Points, in no order, along strands that fork, close into loops and pass close to each other.
Points whose rows are less than 77.4 apart are linked; no others are. Some points are linked to none.
K_255: [ 35  -7  -8  13  14  26 -41  26  11   8 -23  35   5  15  -2   5   9  16
 -39  23]
K_717: [ 32 -28 -12 -21  12  21 -20  30  -6  15   4  -5 -48  -8  10 -28  13   8
 -13 -10]
K_704: [ 24  22   1 -13  -3 -18 -26 -10  28 -16 -19  25  33  57  14  -1  -4  42
 -61  27]
K_932: [-16   8  -1   8  -5  17  -2  28  25  -6 -15   5  14 -12  -2   1  14  -8
 -33   7]
K_422: [-11   5 -12  37   1  31  -8 -16   2  25   2  20  -2  16  14 -38  -9  10
   3  12]
K_364: [ 12  48   6 -27   4  -5   9   6  10  -3 -16 -13  -8 -19  -2  -5 -27  16
 -15  14]
K_563: [ 39  -3   9   6  11  25 -30  47   3  10   7   0 -28  -2   4 -21  32   7
 -36 -16]
K_290: [-17  16  10 -10  18  15  18  12  -3  18 -41  -5 -28  10  -4   4  -3 -10
  19  -9]
K_873: [ 15  50 -10   5   0   3  18  -9   1 -21   6 -14  -2  -5  29  22 -28   5
  49  33]
K_724: [ -7  -6 -11  16   2  24 -13  32  10   0 -31  36  -9  -5   4  -4  -2  -6
 -17  19]
K_619: [-12 -32  -5 -47  11  -1  -8  -3  26 -20 -37   3  14  36  -1  11  15   0
 -14   8]
K_132: [ 28  17   9 -36 -30  -1  10 -19   4  -2  -2 -22 -25  -7  -3  37   2 -10
  32  31]
K_463: [  2   2  43   5  -5 -11  36 -27   1 -12 -26  21  33  39 -14  42   1 -12
  44  19]
K_326: [-29  15 -11  37   6  -2   1 -17 -32  15  17 -24 -45 -15 -10   6  -3 -19
  41 -38]
K_612: [-29  20 -25  -8  34 -30  13 -30 -11  -6   0 -14  37  21  25  -9 -37  29
 -19 -31]
K_31: [-35  30 -18  44   3 -11  -5   6  -3 -16 -30  -3   7  31  22  24 -25 -18
  25   1]
K_107: [ 15 -34 -19 -39  -5 -12 -13  15  21 -32  16   8  20 -23 -10  -3  11   4
 -30  27]
K_322: [-13 -17  27   7 -12   2  10 -12  10 -24 -16  33  29  49  -2  21   2 -24
  34  23]
K_556: [  3 -42   3 -28 -18 -22 -26  28  11 -38  39  -8  11 -29 -25  13  32  -7
 -25   1]
K_47: [-12 -19  22  10  -2  12   5  -5  13 -27 -11  53  33  40  -8   1   7   7
  -2  35]
K_921: [-29 -16 -12 -30  -9   1   6  -6  12 -13 -41  -8  13  32  18  24   5 -15
  13   5]
K_455: [-20  32  -7  16  40   3   1  10 -20 -21  20  -3  19  -8  22  -2 -12   7
 -14 -28]
K_862: [ -6  15  10  10  -7  -5  35  14  29 -12 -75  19   0  32   2  20  -6   6
  15  11]
K_483: [-10 -22  10 -26 -23 -57  -5   7   2 -26  46 -19  16 -32 -27   1   8  -7
 -32 -23]
K_647: [ 46  17  19  24 -22  31 -12  -4  -7  34  -6  15  14   7   7  33 -18 -17
  42  26]
K_497: [ 15 -13   9   9 -44  -8 -46   8 -14  30  17 -23 -24 -17 -25   9   4 -22
   1   6]
K_7: [-35  -8  10  15  34 -16  -2  31 -18   0  25  18  26 -29  -1 -20   4   8
 -62 -33]
K_581: [ 20  26  -3 -41  24  -9  20  20   0 -10  -7  11   8 -23  19 -17 -29  38
 -43  10]
K_286: [-14  36 -14  58  18  20  -6  -3 -18   5  38 -15 -20 -16   5 -12   9   1
  31 -49]
K_670: [-42 -30 -15   7  35 -14   1   6 -31  10  24 -13 -13 -17   2 -32   6  -9
  -8 -55]
K_955: [ 33  12   6   4   6  11 -49   4  14 -13 -27  29  13  55  -3  15   3  27
 -56  19]
K_510: [ -1  13 -19 -24  17 -17  10  -7  11 -16  -5  16  43  -2  39 -20 -26  33
 -42  16]
K_169: [ -7  21   1  48  12  17  36 -24 -17   2   6  10  -3  -5   8  11 -17 -13
  75  -9]
K_420: [-22  -2 -15 -24  27 -26  11  -8  -8  14   6 -39  29   6   9   0 -23  10
 -25 -37]
K_328: [-13 -15  14  -5   3   5  -7 -13  -8  41  27   0  -9   0 -18 -40  16  -9
  -8 -22]
K_252: [ 20 -39  11 -12   5  40 -12 -21  20  -5   2  18   7  40 -24  14  30   4
  13  14]
K_223: [ 26  36  28  23  -4  25  -4   8  -9  27 -14  28   1  15  10   4 -19   3
   7  31]
K_71: [  7   8   4   5  27 -13  -4  18 -11  10  19  14  29 -29  10 -23  -4  27
 -73 -18]
K_725: [  6  29   8  49 -12  25  -9 -10  13   9 -19  32  14  26  19  -7  -9   8
 -12  31]
K_281: [ -1 -24  -9 -43   4 -33   1  -3  -2  20   9 -42  21 -28   9  -1 -10   5
 -38 -36]
K_555: [-28  23  -5   7   9  -5   9  21  10 -26   3  -4  25  -3  13  -1  -1   2
 -27  -8]
K_374: [-58  -9  -3   9  17   2   6 -28  -7  14  12  -9  13  -1 -13 -29  13  -6
  -7 -38]
K_123: [ 17  -6   8 -16  -2  -1  -2  20  16   1  30  -6  25 -26   6 -15  20  26
 -71 -31]
K_367: [ -5  -6  15  23 -35 -11 -11 -13  -4  33   1 -10 -18 -31 -34  11  -4 -28
  32  20]
K_886: [  2 -13 -16 -64  -4 -30   0  -4  14   8  -8 -39  -3 -25 -18  17   6   0
 -28   0]
K_381: [ 10 -11 -11  -7  -3  25 -28  16 -24  20   6 -10 -27 -10  31 -12  -4 -16
  18   7]
K_964: [ 19  -3   7  12  -9   9   7 -23 -18   8 -14   5   7   9  10  34 -14 -24
  64  33]
K_633: [ 24 -30  17 -11 -11  16  11   0  21 -16   6   1 -35 -15 -34  -5  48   6
   5  -8]
K_402: [  7  17 -26  31 -23  18 -12   4 -12  14  11 -30 -24 -13  31  -3 -14 -17
  33  -3]
K_699: [-26  16  -4  16   5  12  22 -36 -26  16  -1 -18 -38  -3  -1   7 -16 -21
  56  -5]
K_904: [  8  12   1 -43 -32 -33  13 -26   7  -1  12 -41 -23 -28 -13  17   4  -9
   3  12]
K_212: [ 11 -25  -5  -5  -8  18  17 -14  -8   8 -39  14 -14  26  21  30  -4 -11
  53  30]
K_786: [ 42 -30   2   6 -36  36  26  -4  35   3 -13   8 -26 -23 -23  -5  37   2
  22  10]
K_830: [ 16  -2 -19 -30  -5  -3   0 -12  26  -6  -8   6  39  14   9  -6  -5  35
 -54  23]
K_321: [ 22  32  10 -27  -9  15   7 -12  19   1 -22  -3  -9   1  -9  16  -5  15
  11  34]
K_861: [-41 -25 -11  13  34 -29   6  17 -15 -12  25  -4  15 -38  -5 -29  -3  -7
 -33 -44]
K_86: [ 17 -35  -3 -18 -33 -31 -37   8 -22  14  20 -10 -40 -20 -32 -14  13  -7
 -17  -9]
K_896: [  4  -7   7   3  11  51  11 -10   8  14  -1  28 -13   8   2 -44  19  12
   4   7]
K_957: [ -3  -7 -20 -24  -9 -19 -22   6  -1 -11  26  -8  22 -25   7   0 -18 -11
  -4  21]
K_425: [ 16   1  51 -26  -7   8   9 -19  -1   4 -13  -3  17  38 -28  52  16 -10
  37  18]
K_767: [-23 -13 -16  -2 -14 -24  19   0  -2 -12  13 -11 -22 -40  -5 -27   8 -13
   1 -19]
K_315: [ -6  46   1  27   1   0  19   8  -1 -14 -35  -6  -2   4  21  39 -34  -9
  41  20]
K_827: [ 32  -5   0  -6 -13   1 -25  34  15  -5  14 -10 -14 -20 -27 -15  32  25
 -54 -23]
K_515: [ -5  -4   3 -10 -21 -46   2  -2 -19 -15  71 -39   9 -29  -2 -10  17   4
 -18 -44]
K_153: [-12 -41   6 -15   8  20  -3 -10  29 -13 -24  27  17  30 -22   0  30  13
  -8  18]
K_687: [-18 -20   1  -4 -14  -9   5  22  -5  -6   4 -26 -23 -10 -12   7  29 -30
  10 -15]
K_37: [ -3  28 -10  24  46 -16   8  13 -45 -13  56  -3   5 -24  19 -12 -29   5
 -13 -35]
K_867: [ 15  55 -16  19  -4  15 -18 -19 -14   9  28 -25  -7  -2  27   9 -27   5
  44   4]
K_400: [-46   5 -27  34  12  -4 -18   8  -2   4 -40   1  -4  41  21  -5 -20  -9
  -2 -17]
K_845: [-31  28   2  -9  12  -5  15 -24 -19  12 -10 -18 -14  26  -1 -11 -12  -7
  32  -4]
K_557: [ 10 -53   4 -19 -11 -22 -15  18 -15  -7  35  11 -24 -10 -17 -40  27 -10
 -11 -24]
K_13: [-12  19  29 -30   7   2  33   0   3   1 -58   6 -22  42  -2  13  -2   3
  30   2]
K_15: [ 56   3  22  25 -15   4  11  11   1  13  -9  31 -21 -30 -45  19   1   3
  32  25]
K_12: [-27 -17 -41 -13   9 -30  -1  -5 -14  -8  13 -19   7 -35   5  -8 -15  -9
   1   9]
K_407: [ -2 -28  25 -15 -21  -5  18   0  10 -13  25 -19  -8  -3 -19   1  45 -12
  12 -17]
K_607: [-21  24 -24   0  11 -38   5 -11   0 -11  -4  12  36  23  34 -19 -46  18
 -34   9]
K_872: [  1 -37  -7 -13   3 -10  -5  -5 -12  32  42   0 -18 -17  -3 -59   3  13
 -15 -23]
K_975: [ 26 -24   7   3  -1  42  27 -14  12  16 -22  19 -22   5   5  -6  15  -4
  35  16]
K_893: [ 42 -26  44  -6  -8  28   1 -21  16  -1  13   5  15  21 -28  49  33  -6
  28  20]
K_736: [ 24   9  21  33 -44   8   1  22   7  20 -15   3 -28 -29 -22  11  -3 -16
  27  22]
K_453: [  2  30  -8  69  16  46  21  -9 -16   4  22   2 -13  -8  20  -3  -1  -6
  49 -31]
K_848: [-52  11 -45  35  21 -51 -24 -16  -6 -30 -17  14  32  34  12  13 -51  -2
 -12   0]

A tip is a point with one link. Name the tips that can be reached along the links from each point below, in the order of the rows.
K_422 => K_515
K_367 => K_400, K_15
K_612 => K_37
K_453 => K_862
K_893 => K_921

How many points has the smallest loop of links through each point below? Write - if it is on no loop.
K_47 => 7
K_699 => 5
K_581 => 11
K_422 => 8
K_483 => -
